Each scene shows the same named points in several views. A view is turned or mirrored, shifted and resized as a whole, has a little noise and may leave points out.
(in the rows, 128 means zero)

Scene 1
View 1
nibib: [128 132 176 159 169 132 153 134 125 136 190 143 131 153  98 129  90 116
 119 112 152 121 112  99 172 108 140 122]
Ref: [143 144 147 149 158 124 134 142 118 142 158 137 120 146  95 124  96 119
 124 111 142 134 122 103 151 119 125 120]
Fes: [121 135 139 132 163 123 159 145 138 148 142 140 135 158 104 119 104 142
 117 136 155 128 136 119 136 112  99 103]
rok: [154 145 149 156 172 139 134 133 112 141 179 133 134 144  72 140 103  98
 133  91 132 126 115 114 158 138 168 133]
kebo: [136 150 127 141 157 122 150 150 120 157 135 142 126 167 100 119  95 136
 127 126 131 142 141 119 131 136 102 114]
bidu: [155 155 151 164 152 138 126 154  88 142 182 150 118 149 111 126  73 109
 133  86 118 133 119  87 165 125 128 133]
roz: [101 125 164 143 165 111 177 137 155 146 148 143 130 171 111 114  96 153
 107 158 172 132 133 112 146 101  93  98]
kov: [130 135 138 133 165 127 152 142 134 145 148 136 136 149  92 126 109 128
 121 125 152 123 129 121 139 117 120 108]
niri: [145 133 143 137 177 140 142 131 127 138 169 128 145 131  69 140 122 104
 129 103 149 110 115 125 148 123 164 119]
kave: [136 145 127 136 160 123 146 147 125 152 138 138 132 155  96 122 102 132
 124 123 139 134 136 120 131 128 110 111]
Gaf: [109 136 140 136 169 130 188 153 135 161 150 151 150 187 115 119  89 150
 121 143 143 128 150 127 135 129  93 105]
Vom: [148 151 138 151 172 150 152 150 101 151 181 145 146 162  92 137  90 108
 137  91 116 122 129 119 152 146 150 130]
Depab: [125 146 138 147 169 134 174 151 122 161 158 148 146 187 102 123  85 137
 129 126 129 135 144 125 139 145 113 117]
vefef: [102 131 151 140 187 156 216 154 131 162 187 161 180 201 114 129  83 141
 128 132 136 108 150 137 149 137 118 110]
tenom: [125 132 168 157 179 139 171 133 128 145 191 144 149 168  88 135  93 115
 124 113 146 119 121 117 165 127 155 124]
View 2
Gaf: [105  85  81 125 132 114  98 146 106 108 166 136 170 190 166 125 107  57
 138  97 177 116  78 140 135 115 152  98]
kov: [121  90 115 133 143 113 123 139 132 119 174 148 158 145 145 130 130  63
 126 102 155 131 105 103 136 129 139 131]
nibib: [131 102 139 153 167 109 131 118 114 161 160 162 163 160 102 127 124 107
 132 138 171 133 129  94  99 108 142 129]
kave: [119  90  99 125 124 121 119 144 125  99 169 143 142 144 153 139 131  66
 130  94 145 132  98 107 125 128 133 129]
kebo: [120  91  88 119 106 127 116 146 121  85 166 141 125 147 153 145 132  76
 133  93 140 132  89 116 113 123 131 124]
vefef: [ 99  96  85 138 163 117  94 129  80 134 169 147 208 206 149 125  72  36
 132 110 190 120  90 131 111 107 165 102]
tenom: [121 112 127 148 163 121 115 118 106 158 175 167 178 166 106 132 102  74
 119 132 170 136 116  98  94 110 155 128]
niri: [127 110 138 148 165 121 135 123 130 140 183 168 171 121 116 138 120  50
 111 114 141 147 130  65 112 133 135 159]
rok: [130 120 130 143 149 132 131 114 113 137 177 172 149 125  97 149 115  76
 112 126 134 152 131  68  73 120 135 157]
Depab: [111  97  83 124 126 127 101 135  98 106 168 148 159 176 145 139 100  62
 132 105 160 129  88 124 100 112 149 112]
View 3
kebo: [123 121 133 134 127 127 101 121 126 181 127 145 125 110 124 150 122 135
 140 123 133 137 122 133 104 112 126 135]
Vom: [136 129 110 141 170 139  68 124 123 160 128 181 119 118 102 147 114 164
 171  99 159 123 141 142 130 121 100 142]
Gaf: [136 133 121 141 126 121 101 126 116 195 149 170 146 130 133 139 113 121
 143  99 136 132 101 102  80 101 148 133]
roz: [138 117 129 140 136 115 112 125 103 187 161 125 171 123 144 142  94  84
 137  96 137 122 118 112  70 105 147 137]
bidu: [128 118 103 148 182 112  87 105 116 174 131 143 133 101  99 171  99 169
 164 122 165 137 146 157 135 134  88 159]
Depab: [129 133 121 141 137 126  83 125 121 181 142 178 128 120 127 149 116 139
 149 103 141 134 117 113  95 108 127 136]
Fes: [137 117 132 133 131 123 110 126 115 182 138 135 150 123 123 133 109 109
 142 105 135 122 116 129  95 106 140 133]
niri: [148 112 125 127 169 154  77 136 118 135 127 144 135 125 101 122 108 123
 170  84 154  94 153 160 133 118 108 132]
vefef: [151 145 104 146 151 129  78 132 110 186 159 208 149 145 127 132 106 128
 159  72 154 121 102  92  81 100 142 133]
tenom: [145 124 111 144 180 136  65 130 108 151 155 168 147 126 119 145  93 125
 170  79 164 107 147 128 105 118 108 142]
nibib: [145 115 107 145 191 123  80 121 102 158 154 142 159 118 114 151  83 124
 169  87 168 110 151 143 114 124 103 151]
kov: [140 115 130 130 142 134  99 127 116 166 133 135 143 122 117 130 109 114
 150  99 140 115 130 141 109 112 129 133]
Ref: [130 110 124 137 159 125  94 119 116 165 133 128 139 109 114 151 103 130
 153 113 149 124 145 152 118 124 108 145]
View 4
kov: [155 120 132 147 146 109  92 116 150 151 158 143 149 124 128 127 120 163
 145 113 141 130 109 145 122 132 118 123]
Ref: [140 126 149 140 150 107  99 128 162 140 154 138 149 118 129 109 113 160
 141 109 161 143 116 147 114 141 134 131]
tenom: [167 125 146 154 163 135  89 111 134 149 172 135 153 121 145 118 158 163
 121  74 164 160 118 139 103 142 131 134]
bidu: [124 118 173 147 140 108 100 156 154 131 147 141 165  92 126 101 124 159
 136  95 192 165 133 157  79 143 141 153]
Depab: [162 115 115 168 122 118  89 125 129 138 141 147 177 133 117 141 147 156
 125 106 154 139 118 151  99 129 117 138]
nibib: [154 122 161 135 168 136  92 121 155 144 175 139 147 114 146 107 137 160
 127  78 167 163 128 143 100 148 148 131]
roz: [167 117  98 125 135 140  88 107 164 139 156 158 155 165 125 139 123 147
 126 118 122 125 124 148 127 137 149 102]
rok: [144 138 172 165 169 101 101 121 137 149 164 119 146  94 145  99 138 170
 137  84 184 162 103 134 107 144 115 151]
Fes: [160 113 116 140 133 116  90 119 153 147 152 153 157 137 120 138 117 157
 143 121 131 122 115 150 121 129 125 117]
niri: [157 130 165 157 176 103  94 108 138 166 176 123 135  96 147 110 129 175
 148  88 158 147  97 133 121 137 104 134]
kave: [148 121 127 154 132  98  96 124 146 144 143 143 159 122 118 129 118 162
 146 122 147 127 108 149 117 129 113 131]
Vom: [150 121 160 174 146 106  93 135 122 149 155 132 166  94 132 117 148 169
 134  84 181 160 114 147  87 133 108 156]
vefef: [191 101 108 164 129 149  73 111 111 156 164 161 177 137 128 158 174 158
 117  78 138 142 127 151  88 122 118 124]

Which points are out of place in each view (at most two, in the order of its rows)? Write none if all are in place.
view 1: nibib, vefef
view 2: kebo
view 3: none
view 4: Ref
